Each scene shows the same named points in several views. A view is turned or mirrored, and shifted as a whole, has a little noise and may leave points out.
In the rows, zero is written as 128.

Scene 1
View 1
Lod: [139 184 156 174 127 117 191 131  92  98 150  80 162 118 133 175  90 134
 120 138 131  80 110 156 203 190  83 141 114 140 142 109 111 130 112 116
 155 120  62 176 120 150 101 131 151 145 120 101 105 179 147 146 122 130
  62 129 113 153  76 116  95 178 125 124  73]
lam: [117 140 146 134 142 166 152 162 107 149 147 114 111 154 122 133 157 122
 128 122 171 123 175 176 184 163 104 122 105 132  97 132  96  84 144  68
 107 108  93 188 138 102 124 119 148 168 125 128 107 116 115 151 112 115
  90 184  95 119 135 126 152 141 153 128  74]
fav: [106 130 132 112 144 172 129 184 130 150 149 125 130 136 132 122 151 112
 118 152 150 122 157 201 183 178 129 142 110 103  94  97  79  85 157  66
  96  73 121 171 142  92 120 155 141 175 107 147 120 143 122 155 104 136
  57 143  66 139 141 121 147 111 136 139  63]
muduv: [ 98 118 138  87 155 216 133 173 101 143 179 118 136 168 111  78 188  79
 109 158 149 107 196 185 138 162 132 157 106  90  83 130  73  63 147  82
 115  54 171 171 154  83 133 176 152 211  89 110 134 144 142 155  90 103
  81 179  57 132 165 132 149 120 154 113  66]
kon: [135 144 139 181 122 109 162 123 119 124 178  95 135 131 131 162 137 113
 104 115 155  75 151 162 197 165 123 121 123 164 148 128 126  82  99 102
 156  92  79 176 150 138 128 104 159 181 113 111 118 155 161 168 163 114
  78 143 147 141  96 114  99 154 151 138  64]
bazag: [122 162 145 144 136 145 166 147 101 124 158  99 147 140 126 138 128 119
 114 143 141  96 142 166 182 179 100 144 113 125 115 120 102 102 124  95
 135  93  97 178 134 123 112 141 149 168 111 111 116 159 142 152 112 115
  73 157  98 140 111 117 118 159 135 117  65]
tumir: [116 122 145 127 143 186 151 147  97 133 184 106 128 164 111 110 177  86
 110 130 160  91 194 169 155 153 126 137 109 127 110 144  94  66 124  96
 137  79 134 176 153 107 136 138 161 204 101  99 126 141 150 160 121  98
  93 178 100 131 142 133 131 138 164 119  75]
relu: [117 148 126 145 134 122 136 170 140 159 142 124 118 133 141 146 142 136
 117 133 161 127 147 190 206 178 118 124 117 130 102 107 107  87 142  54
  98  87  81 185 142 103 117 117 136 160 125 157 110 128 118 160 128 130
  69 158 104 128 122 108 142 130 136 139  51]
pemi: [118  90 157 128 137 211 144 158 102 129 177 111 115 144 112 132 178  77
 121 115 173  87 200 188 167 146 145 120 104 137 129 122  76  63 134 100
 131 100 125 162 151 109 146 133 169 204 101 110 120 135 142 163 131 128
  79 139  95 135 145 150 138 105 178 153 103]
zevip: [117 152 141 131 138 157 152 169 115 130 147 109 146 127 133 140 126 119
 120 152 140 106 136 187 189 187 113 145 111 111 110  96  88 104 142  85
 117  89 103 171 133 112 111 153 143 163 108 132 115 161 131 150 106 138
  55 132  75 146 117 118 129 134 130 134  67]
pude: [115 154 156 114 150 195 164 169  83 134 142 104 132 155 116 123 142 118
 133 143 153 122 164 172 170 175  87 143  98 106  85 126  80 104 153  80
 109 113 108 183 125 102 112 152 146 161 119 113 107 134 113 138  78 117
  84 182  64 126 135 132 155 149 143 112  81]
tibod: [120 152 152 134 140 169 170 141  88 106 177  89 163 142 119 127 135  96
 107 151 129  76 149 162 163 176 109 156 112 114 125 120  93 100 119 117
 155  82 125 166 140 127 118 162 158 185  96  91 125 179 160 150 109 113
  69 144  89 152 114 124 105 156 139 115  72]
lotud: [120 192 133 146 137 108 163 163 119 133 133 105 155 124 143 150 100 148
 116 160 128 117 105 173 203 202  85 152 116 111 101  99 108 125 138  75
 112  90  76 184 124 118  93 145 132 137 122 138 109 163 125 144 101 130
  56 150  87 143  97  99 122 166 108 116  45]
vas: [110 114 135 121 141 180 134 160 118 142 180 117 127 152 121 110 177  88
 107 136 157  97 185 187 164 159 143 137 112 121 109 124  90  61 133  84
 124  65 138 169 157  99 138 144 156 205  98 121 130 143 147 165 127 114
  77 157  92 135 145 129 134 116 159 135  68]
Gos: [104 135 133 109 147 175 136 171 118 142 168 118 142 149 126 105 161  99
 107 158 142 108 164 188 164 174 128 153 113  98  95 112  86  78 143  78
 114  58 142 171 150  95 123 163 144 190  96 127 129 153 141 156 105 116
  66 158  71 139 142 118 135 125 139 121  56]
Sitof: [123 152 155 135 138 170 166 165  96 124 142 102 137 134 125 147 125 123
 130 138 150 108 147 178 189 180  97 137 104 120 111 109  86 110 144  90
 119 115  90 176 125 117 110 143 147 156 118 119 106 148 122 144  98 134
  69 146  79 138 117 129 136 143 139 131  83]
sope: [113 127 142 119 141 182 144 169 112 129 163 111 143 135 125 126 147  97
 115 150 142  97 158 190 173 175 131 146 110 108 115 102  79  87 141  93
 122  76 128 163 142 107 124 161 152 185  97 124 125 161 142 156 111 134
  57 130  73 146 132 127 129 117 141 138  74]
View 2
muduv: [122 138 107 100 168 167 129 151 135 148 144 113 156 170 121 133 194 162
 162 134 190 102 150 103 186 127 105 164 105 142  94  97 141  58  83  99
 110 143 104  94 136  95  80  91 174 139 103 106 138  95 108  74 112 128
 108 177 119 133 124 162 179 115 146 159 149]
zevip: [111 109 114 118 151 158 140  99 114  97 134 120 139 137 176 136 172 143
 149 142 152 158 111 130 173 143 175 167 132 141 114 117  78  92 126 117
 121 140  94 108 114 119 118 139 145 160 111 121 160 133 112 111 115 149
 130 139 121 120 150 150 116 139 145 161 114]
Lod: [ 81  77  78 144 134 163 150  61 128  99 116 136  84 104 204 124 171 100
 123 119 135 190  98 131 135 152 219 151 133 152 142 128  61  81 173 156
 151 114 111 125  77 159 139 171 121 157  96 126 174 166 109 129 123 165
 145 124 127 139 165 129  98 165 144 192 128]
Gos: [118 130 117 107 167 167 128 125 126 125 147 120 154 153 143 137 184 154
 156 143 168 126 124 115 172 140 138 175 122 146  99 110 110  82 107 106
 116 140 104  97 127 104  95 114 164 148 109 112 154 112 109  88  94 140
 125 155 121 120 131 157 154 131 144 160 127]
pude: [102 101  92 111 153 157 142 109 122 124 110 100 147 150 182 124 168 146
 143 155 180 151 143 110 174  99 132 129 120 148 119 112  95  73 119 119
 120 147  80 118 133 120  98 128 132 175 109 117 140 111 102 107 143 154
 102 169 103 152 136 142 130 123 165 158 145]
Sitof: [104 100  98 120 140 153 147  98 119 101 113 114 133 134 188 133 167 134
 145 138 163 164 119 120 170 124 167 142 135 141 126 118  74  86 133 127
 118 138  88 118 114 125 113 144 131 169 107 119 148 127 114 120 140 151
 117 148 113 138 147 139 113 130 150 165 129]
fav: [125 129 133 105 157 157 133 121 113 100 140 113 171 151 158 146 172 161
 164 151 166 139 111 119 183 133 143 172 140 138 102 113  85 104 108 102
 101 148  89 101 134  99  97 125 155 163 116 114 148 107 119 102 107 140
 121 147 114 113 132 155 134 120 145 149 110]
tibod: [ 98 106  81 128 149 168 141 105 137 129 134 131  97 134 153 124 193 121
 137 109 158 143 131 122 159 154 174 164 106 145 120 111 113  52 128 131
 144 121 117 108  91 136 119 129 155 134  92 119 164 144 107  99 120 142
 133 150 133 137 157 151 140 151 138 186 147]
kon: [ 89 117  93 135 132 174 138  90 156 113 119 152  96 100 162 146 180  97
 147  96 150 166  71 101 107 164 186 156 170 150 136 125  67  99 174 163
 120  94 144 107  76 140  98 165 145 142  84 105 152 133 134 114  89 147
 150 119 128 133 127 115 150 134 121 202 140]
relu: [107 121 132 112 151 163 130  96 124  95 126 121 167 125 180 150 158 143
 159 160 157 164  78 109 139 130 154 156 174 152 114 127  52 130 148 127
 102 131 103 110 127 112  90 154 137 179 112 109 146 108 123 115  82 158
 130 129 107 120 112 130 133 122 146 159 108]
vas: [118 142 114 108 151 167 132 138 142 127 135 130 142 143 129 146 189 141
 166 115 178 121 111 100 162 145 131 166 141 138 107 107 108  84 113 118
 100 123 120  94 114 102  80 119 169 139  98 102 137  99 128  89 103 128
 124 152 122 125 120 144 171 111 129 172 140]
pemi: [124 143 100 111 120 157 148 147 149 117 109 131 126 141 133 154 191 128
 172  78 189 125 112  96 179 140 138 148 156 117 124 104  97  81 110 128
  79 119 118  98 103 102  81 127 162 135  90 101 116  93 144 104 154 110
 116 155 125 129 131 136 161  84 117 175 152]
lotud: [ 92  86 112 126 165 164 134  63 107  95 136 115 142 123 207 125 155 138
 130 180 136 184 102 135 140 134 190 162 133 165 119 130  59 104 156 128
 146 140  90 121 117 138 128 159 123 181 117 125 181 150  96 118  86 181
 138 128 111 128 144 142  99 169 164 163 104]
sope: [121 127 112 113 147 158 141 123 123 107 139 123 137 146 150 141 185 145
 158 120 164 136 118 122 184 150 160 174 127 133 108 110  97  81 109 111
 110 136 101 100 111 109 109 124 160 143 105 115 151 122 120 101 122 130
 127 146 127 116 148 156 135 126 134 164 125]
View 3
zevip: [118 117 139 105 108 155  74 126 146 112 120 158 131 120  96 124 143 116
 110 166 117 149  97 149 146 108 142 169 131 135 106 126 117 143 110  90
 123 143 158 113 112 107 138 128 127 129 106  87 124 126 137 137  67  94
 112 148 120 103  78 159 172  94 140 107 171]
Lod: [113 128 121 132 157 146  57 125 158 109 132 155 118  94  96 145 166 100
 111 183 108 178 159 148 128 115 155 153  91 191 143 102  85 166 164  41
 144 123 195  88 146 145 137 119 119 127  93  83 125 116 161 114  45  98
 124 109 133 101  74 200 173 100 158  98 203]
kon: [118 152 125 140 142 134 106  88 156 101 114 164  96 127  84 125 161  85
 107 134 114 139 152 132 106 115 129 137 115 175 158  95  87 163 150  45
 111  98 181 113 135 123 161 133 125 103  93 143 121 131 148 142   2  89
 138 116  88  97 107 169 166 120 148 100 187]
tumir: [ 89 145 124 113  66 167 116  87 194 108 117 174 133 141  72  99 159 117
 122 129 112 125 102 110  88  78 137 145 138 105 121 105 122 140 112  70
  93 127 131 127 136  77 123 134 118  97 137 133 118 112 133 150  28  84
 124 149  89  96 119 126 179 115 156 129 155]
Gos: [103 114 131  93  68 163  90 112 159 110 116 168 142 137  78  97 139 131
 111 141 114 130  80 133 124  85 122 159 150 104  94 127 127 146  97  98
 108 151 124 131 101  79 144 130 131 114 123 113 128 127 126 141  55  82
 109 169 113 105 101 139 176  98 140 120 144]
lotud: [117  86 131 122 146 154  62 132 139 116 131 155 132 118  93 124 134 118
 125 170 106 182 118 170 155 113 116 161 121 150 117 123  96 170 127  92
 169 132 167 111 101 134 143 123 124 138  98  76 146 130 144 127  68 102
 106 120 157 112  68 189 161  83 127 104 197]
fav: [120 114 150 100  87 161  94 119 142 113 111 161 130 144  93 110 129 120
 113 148 123 132  63 150 152 109 129 174 156  98  95 134 131 133  78 117
 114 141 138 132  93  85 138 138 129 127 115  97 123 134 123 159  69  96
 107 161 108 103  85 133 166  94 123 115 160]
bazag: [103 121 123 120 113 157  80 112 169 110 126 163 130 120  86 118 154 115
 121 157 107 158 123 139 120  96 135 152 119 142 125 110 103 157 132  68
 131 129 159 111 127 113 131 125 122 119 113 100 130 118 144 132  45  93
 118 130 125 104  91 167 173 100 148 114 181]
pude: [ 93 115 136 119  85 184  90 116 196 120 131 162 151 132  88 114 147 124
 141 164 110 163  83 139 124  89 148 165 133  89 109 116 126 133  97  96
 134 133 141 117 132  96  86 130 106 127 144  73 127 101 136 152  77 107
 112 132 130 102  83 137 174  87 144 132 187]
sope: [113 132 137  92  79 157  82 119 151 109 114 163 133 122  90 116 148 120
 101 156 120 127  89 132 132  99 149 168 140 123  98 125 129 135 104  86
  96 151 145 119 117  86 141 131 131 119 113 104 113 125 132 138  57  83
 115 168  99 100  90 144 180 104 147 114 151]
muduv: [ 83 122 125  83  28 179 103 103 187 111 118 175 158 143  71  84 145 144
 121 134 112 118  64 114 102  60 130 157 159  72  84 124 143 133  86 100
  89 161 101 136 112  55 122 131 126 105 149 116 123 114 120 144  57  76
 108 183 105 102 114 114 186 102 150 138 128]
lam: [107 128 144 138 104 170 117  95 186 117 118 163 125 153  87 112 142 103
 140 139 115 150  89 142 124 106 132 158 141  92 132 109 117 134  91  97
 129 104 151 127 124  98 103 142 108 118 133 103 125 115 133 173  52 111
 121 120 107  99  95 128 163  98 130 126 196]
Sitof: [112 126 141 121 111 166  80 121 170 116 124 158 132 119  97 130 151 110
 122 171 115 159 101 145 138 109 157 168 125 125 118 117 117 136 111  82
 127 129 166 108 133 111 109 131 114 129 120  77 119 111 142 146  70 104
 117 131 119  99  76 153 172  94 144 115 190]
pemi: [109 175 147 111  66 161 120  92 179 106 103 167 117 135  91 120 161  99
 104 139 129 105  87 109 107 104 171 163 142 107 120 108 139 112  93  72
  61 122 150 122 147  73 118 142 119 103 128 125  92 115 132 165  36  87
 132 160  55  87 108 109 182 121 156 123 155]
relu: [129 113 150 133 133 151 107 104 140 114 111 156 109 154  93 116 128  98
 125 136 119 147  92 163 152 127 110 160 146 117 127 121 108 149  94 109
 138 106 160 132  94 111 144 141 123 127 103 110 133 141 128 171  48 108
 116 125 111 103  87 147 152  96 113 107 193]
View 4
vas: [107 120 174 110 162 124 146 137  93  85 179 124  89 147 151 157 155 104
 145 120 138  95 115 139 114 126 116 116 124 102 139 122  94  88 101 119
 140 105 101 198 161 141 167 145 119  68  62 108 115 118 119 132 117 100
  89 134  93  68 174  98  93 145 106 153  93]
lam: [114 113 159  92 168 123 128 119 130  99 157 133 105 112 196 119 175 111
 137 128 138  89  84 137 108  98 142 119 113 107 112 149 102 102 137  96
 140 135 102 180 140 142 147 147 126  90  84 137 109 101 115 140 125 122
 118 139  93  91 145 111 106 138 128 149 108]
bazag: [115 128 147 113 153 112 126 121 137  85 156 125 101 111 161 136 156 116
 144 142 146  83 107 102 104 108 137 112 104 103 139 115 149 114 128  94
 132 136 104 123 150 118 143 143 115 105  98 129 114 124 105 119 108  84
  87 145  79  76 161 110 119 117 135 116  97]
fav: [122 121 129  78 163 129 128 115  96  90 160 127  99 122 155 143 183  98
 129 125 126 103  77 121 133 137 129 124 101 101 126 100 104  97 143 116
 140 113 117 184 175 140 144 138 123  58  59 119 133 111 125 149  98  80
 108 133  99 101 178 105  96 157 121 149  77]
Sitof: [122 125 131  99 164 123 112 112 137  81 154 127 113 103 181 138 172 112
 128 137 138  85  84 103 114 111 129 129 104 101 132 125 147 112 145  94
 133 133 118 135 138 129 148 137 134  93  97 133 120 115 127 138 105  81
 111 157  97  91 170 114 116 135 144 124 109]
tumir: [ 97 112 193 123 162 117 146 140 108  88 183 117  91 146 168 159 150 114
 156 125 145  88 127 137 101 101 122 114 125 102 142 146 103  91  88 103
 134 116  89 179 146 134 173 144 113  83  71 110 111 118 119 127 132 108
  98 144  92  57 172  95  97 136 110 150 110]
pude: [105 100 149  90 168 122 118 112 129  95 161 111 112 115 197 147 192 112
 145 134 134  92  81 111 117  85 144 126  93  99 128 147 130 101 132  81
 133 138  99 140 147 123 150 130 114  81  74 131 137 103 132 150 125  88
 146 159 101  96 177 106 108 152 140 143 114]
lotud: [130 134 104  86 148 112 115 102 145  94 133 131 105  86 155 112 177 110
 134 151 138  91  73  83 118 118 159 107  80 103 127  84 165 127 168  93
 133 149 113  99 169 111 110 143 108 103 101 144 124 121  93 123  90  68
  89 133  71 105 153 122 129 115 145 101  71]
tibod: [106 129 161 132 152 112 128 132 124  73 174 112  98 131 146 170 147 117
 154 140 148  83 129  93 104 110 119 117 109  98 161 113 159 109  98  96
 127 121 100 112 150 113 163 136 111  97  92 113 120 135 117 116 111  64
  81 156  83  58 188 101 113 123 130 112 104]
zevip: [126 133 121  95 157 123 118 115 119  80 154 129 102 111 149 141 170 104
 128 136 135  93  86 100 123 133 129 123  99 100 136  92 143 111 144 109
 135 121 120 140 163 127 139 139 125  82  85 125 125 122 117 134  91  66
  90 142  90  94 176 111 111 136 133 122  84]
Lod: [132 153 125 129 150 107 105 116 171  70 144 137 110  86 161 124 140 122
 131 157 155  65 110  75  92 114 129 117 108 104 146 106 195 135 145  89
 127 146 121  75 125 113 136 145 132 137 141 142  97 135 100 103  94  70
  60 158  72  72 151 122 141  88 156  81 107]
Gos: [107 113 153  95 157 122 140 125  93  91 172 115  90 138 144 159 173 102
 150 126 132 103  99 120 125 124 131 114  99  99 139 105 110  94 115 111
 136 113  98 169 182 127 151 138 103  61  53 111 135 119 119 138 110  76
 103 132  91  83 186  99  94 151 113 146  78]
relu: [132 132 127  79 159 124 129 113 124  98 142 148  98  99 168 100 170 104
 124 134 136  93  71 131 117 131 147 110 109 110 108 105 105 111 164 114
 146 133 116 181 161 145 124 155 129  90  88 140 104 107  97 131  99 111
  84 119  81 104 133 119 111 125 125 138  76]
kon: [126 155 164 137 150 110 135 136 144  75 159 152  91 109 152 113 114 119
 135 142 158  67 129 122  83 129 120 105 139 112 135 116 136 120 119 113
 138 128 111 150 129 137 150 163 135 131 126 131  71 133  84  93 108 114
  32 133  67  54 129 114 125  85 125 109  99]
sope: [117 128 142 105 162 126 128 125 102  75 171 122  99 130 147 163 164 104
 134 127 134  94 102 111 123 135 112 128 111  98 146 103 127  99 120 115
 134 107 117 163 161 133 161 136 128  69  72 112 126 125 131 138  99  69
  91 147  98  79 191 101 100 147 124 136  92]
View 5
lotud: [128 125 133 115 153  98 146 115 159 164 136  86 142 129 160  96 114 116
  87 112 139  71 171 141 111  84 106 196 176 136 126 163  97 139 132  97
 135 126  55 159 191 133 165  99 105 116  96 135 146 120 116 139  93 184
 136  93 115 149 140 118  70 150  68 134 114]
tumir: [148 148 101 110 149 109 116 113 136 129 151 150 127 136  98 116 141 114
  86 116 118  86 122 196 152 112 111  93 146 127 107 108  64 149 102 172
 140 186 120 159 146  95 168 128 117 102 120 103 154 154  95  77 167 162
  98 115 141 131 147 114 120 159 118 110 153]
tibod: [136 141 103 119 130  98 118 110 122 142 145 127 148 139 111 127 128 123
  99 135 121  87 156 188 136 119 112 139 167 131 111 134  66 130 130 162
 125 162  88 163 152  93 167 123 114 100  63 111 118 126 115 117 154 167
 117 122 151 136 157 120  95 174  69 119 143]
bazag: [129 139 108 119 150 100 131 113 134 153 140 115 136 140 130 109 133 117
  93 117 131  81 153 169 131 107 111 154 160 131 117 137  76 133 125 127
 135 148  83 155 164 117 171 113 113 113  89 123 142 131 115 116 132 173
 119 105 140 142 144 120  91 161  85 123 136]
pude: [134 133 121  98 150 102 116  93 159 151 144 136 141  97 133 124 129 117
  57 116 127  75 157 153 164  77 107 115 143 154 121 163  82 153 121 146
 172 159  98 158 153 140 147 110 106  86 107 123 166 125  99  98 126 180
 114  91 145 120 117 110  86 156 125 115 143]
pemi: [122 135  72 102 143 115 113 110 144 152 134 151 105 141  68 122 157 114
 104 106 116  73 122 201 182 109 112  81 113 137 102 118  69 179 101 181
 135 188 123 157 154  77 154 136 117 118 132 125 153 122 101  70 162 144
 105  84 156 133 159 143 133 177 127 110 148]
zevip: [128 122 115 104 141 106 129 111 164 160 134 104 132 124 120 112 122 117
  94 114 127  70 160 162 142  87 107 151 155 141 117 155  92 164 122 142
 131 153  74 165 181 102 150 117 107 110 107 133 140 110 106 120 117 167
 131  87 125 142 154 131  93 166  81 127 119]
Sitof: [115 128 103 107 148 101 127 102 149 168 132 118 130 122 125 115 138 118
  86 112 132  70 162 157 155  89 112 143 140 149 120 160  83 154 128 131
 149 146  83 155 167 125 154 111 108 110  98 138 151 110 113 111 117 173
 123  83 148 134 135 130  88 167 102 123 133]
muduv: [175 135 133  86 130 115 103 103 177 108 162 151 144  96  91 135 109 115
  62 126 103  81 132 188 160  82 100  71 159 135 104 130  77 176  96 214
 146 206 116 179 148  82 136 133 111  70 134  92 152 146  71  78 166 162
 107 114 115 117 152 101 116 157 114 106 139]
Gos: [160 129 131  96 137 114 120 113 175 128 151 123 136 113 105 119 111 113
  80 118 114  77 142 178 140  83 101 115 163 131 108 135  87 172 103 178
 132 182  93 173 171  84 147 126 110  92 132 108 148 137  84  98 142 163
 120 104 108 134 159 113 107 156  92 117 126]
lam: [129 136 109 106 168 109 131 109 161 154 139 131 115 121 129  98 144 108
  71  94 132  70 135 161 158  83 109 119 130 142 119 138  83 162 106 126
 162 160 108 151 167 137 161 110 112 114 145 130 185 141  97  82 123 173
 106  82 133 134 124 118 103 148 141 116 143]
kon: [113 149  76 139 167 102 148 135 107 163 130 112 108 190 116  83 162 112
 131  99 137  83 124 193 118 137 118 168 146 111 110  97  66 124 115 102
 110 146  92 141 171  99 202 118 122 156 103 129 143 145 129 105 141 161
 108 108 148 164 161 138 112 164  85 126 141]
vas: [152 137 107 102 145 117 120 119 159 130 147 135 118 133  89 113 133 111
  92 110 113  77 123 194 151 100 106 100 146 124 103 114  76 172  95 178
 127 190 110 166 164  76 158 132 115 107 142 109 152 144  87  80 157 153
 108 102 121 138 164 122 125 160 108 115 135]
relu: [131 127 117 108 170 113 149 126 175 160 132 100 107 140 131  80 133 104
  93  86 135  65 136 156 131  80 106 158 144 130 117 134  97 170 103 106
 136 150  85 153 196 118 165 110 110 135 159 138 178 135  99  99 104 168
 121  74 105 153 147 129 104 144 111 127 117]
Lod: [ 96 138  88 135 151  89 142 113 104 183 125  97 137 164 144 103 146 123
 117 121 143  79 171 164 120 126 119 200 161 135 123 148  74 109 149  90
 123 116  62 144 167 128 187 103 115 135  45 141 122 109 148 143 114 177
 128 102 167 153 145 137  74 174  58 133 135]
sope: [137 124 108  99 131 111 120 111 163 147 139 119 131 123  94 123 123 118
  94 119 117  72 149 179 152  92 106 124 149 137 108 143  85 175 113 173
 126 173  87 169 170  78 146 128 108 103 114 121 136 113  99 104 137 156
 124  92 127 136 165 133 108 171  85 122 126]
View 6
sope: [ 97 139  97  77 101 170 135 111 146 138 128 143 150 104 146 130 130 124
 161 119  93 124 155 141 126 124 104 155 116 124 155 149 147 153 112 118
 161 127 176 157 130 135  94 116 102 149 142 163 153 118 130  77 154 133
 111 148 146 139 103 129 114 133 136 146 142]
kon: [106  94 109  91  82 142  98  93 144 131 108 145 161  74 142 165 118  97
 188 120 122 138 209 157 137 120 168 135  99 149 159 152 105 119  60 109
 159 119 154 140 122 165 166 112 151 130 114 169 130 122 114 124 147 125
  93 123 151 230 115 146 151 106 122 132 153]
tibod: [106 125  90  82  98 179 118 113 149 126 127 150 153  98 139 141 105  98
 156 131 120 122 191 171 128 115 125 154 107 125 184 143 154 136  77 118
 130 107 159 137 117 152 142 105  92 132 148 167 142 124 115  91 145 145
  97 129 146 134 116 120 127 135 159 136 124]
vas: [ 93 147 126  99  86 166 135  95 148 126 117 145 133 107 138 124 158 143
 160 118 105 109 169 138 130 128 107 142 115 130 149 162 159 152 113 151
 174 134 175 147 125 131 112 116 127 142 130 180 149 113 157  85 159 121
 112 143 151 171  99 135 105 155 125 153 131]
Lod: [118  74  68  60  94 147 100 111 131 145 125 141 189  78 155 179  79  54
 178 135 122 159 183 169 137  99 157 153 109 129 169 128  94 118  44  68
 125  91 145 141 107 172 155 112 112 134 154 144 124 131  72 112 134 141
  87 126 135 159 112 129 158  72 157 123 156]
pemi: [ 91 117 123  71  83 173 145 103 155 119 138 161 121 120 167 140 176 143
 160 110 117 117 171 142 157 151 106 164 107 152 151 176 160 148 133 135
 175 144 193 141 120 122 113 127 136 134 137 186 179 114 140  91 137 130
 119 137 147 188  93 152 125 148 109 153 116]
fav: [ 96 145 106  83  94 150 143 100 132 150 120 130 158 107 142 128 146 129
 162 121  81 128 123 121 122 113  91 144 130 109 127 145 133 161 117 124
 178 128 174 165 124 130  71 123 115 161 147 158 138 116 146  70 165 117
 115 161 139 134  86 129  99 124 133 152 156]
bazag: [109 109  95  82  87 150 119  99 131 137 116 140 168  94 143 152 116  88
 165 133 118 134 168 154 132 101 127 144 119 119 157 140 125 135  68 114
 143 107 154 141 106 153 134 113 118 140 153 159 125 122 117  95 148 125
  95 135 137 148 101 125 127 109 153 139 143]
tumir: [ 99 131 131  97  76 166 136  90 145 115 119 154 128 114 139 133 161 128
 152 126 130 105 182 153 142 123 110 143 115 131 161 165 167 143  98 161
 157 126 169 128 105 134 139 114 133 131 142 186 147 113 153  91 147 121
 105 131 144 168  98 135 109 158 136 154 112]
muduv: [ 90 171 128 102  88 180 154  96 145 121 121 147 125 127 129 104 165 147
 134 127 109  92 151 143 125 117  74 145 127 110 157 159 193 163 122 177
 160 130 178 140 111 119  99 113 102 144 153 184 148 110 173  62 161 122
 115 146 145 112  93 118  79 180 149 161 110]
lam: [103 100 127  81  66 130 143  79 118 137 115 138 153 114 154 154 171 108
 160 130 124 133 135 131 151 106 103 138 133 120 125 156 126 143  94 141
 168 121 166 138  84 133 115 129 157 144 161 170 129 114 141  90 146 101
 106 143 126 164  71 142 107 113 135 156 137]
pude: [107 107 108  68  75 148 152  92 118 137 127 141 157 124 154 148 154  95
 143 139 126 131 124 144 148  98  84 152 137 105 142 144 144 149  95 135
 146 108 167 135  76 131 105 125 122 145 188 163 134 118 130  73 140 114
 106 145 120 107  73 126 102 116 161 155 124]
Sitof: [107  97  92  60  87 147 135 102 126 144 130 140 168 107 161 157 131  91
 162 130 113 144 139 143 145 108 108 157 126 119 144 140 122 142  91 102
 150 111 166 146  98 140 107 124 120 146 168 154 138 121 110  85 140 125
 104 144 127 134  87 133 124  97 148 144 142]

In a view up to two points have been moved. Name them for each view, in the order of its rows, or write -.
view 1 | -
view 2 | lotud
view 3 | fav
view 4 | zevip
view 5 | lam
view 6 | -
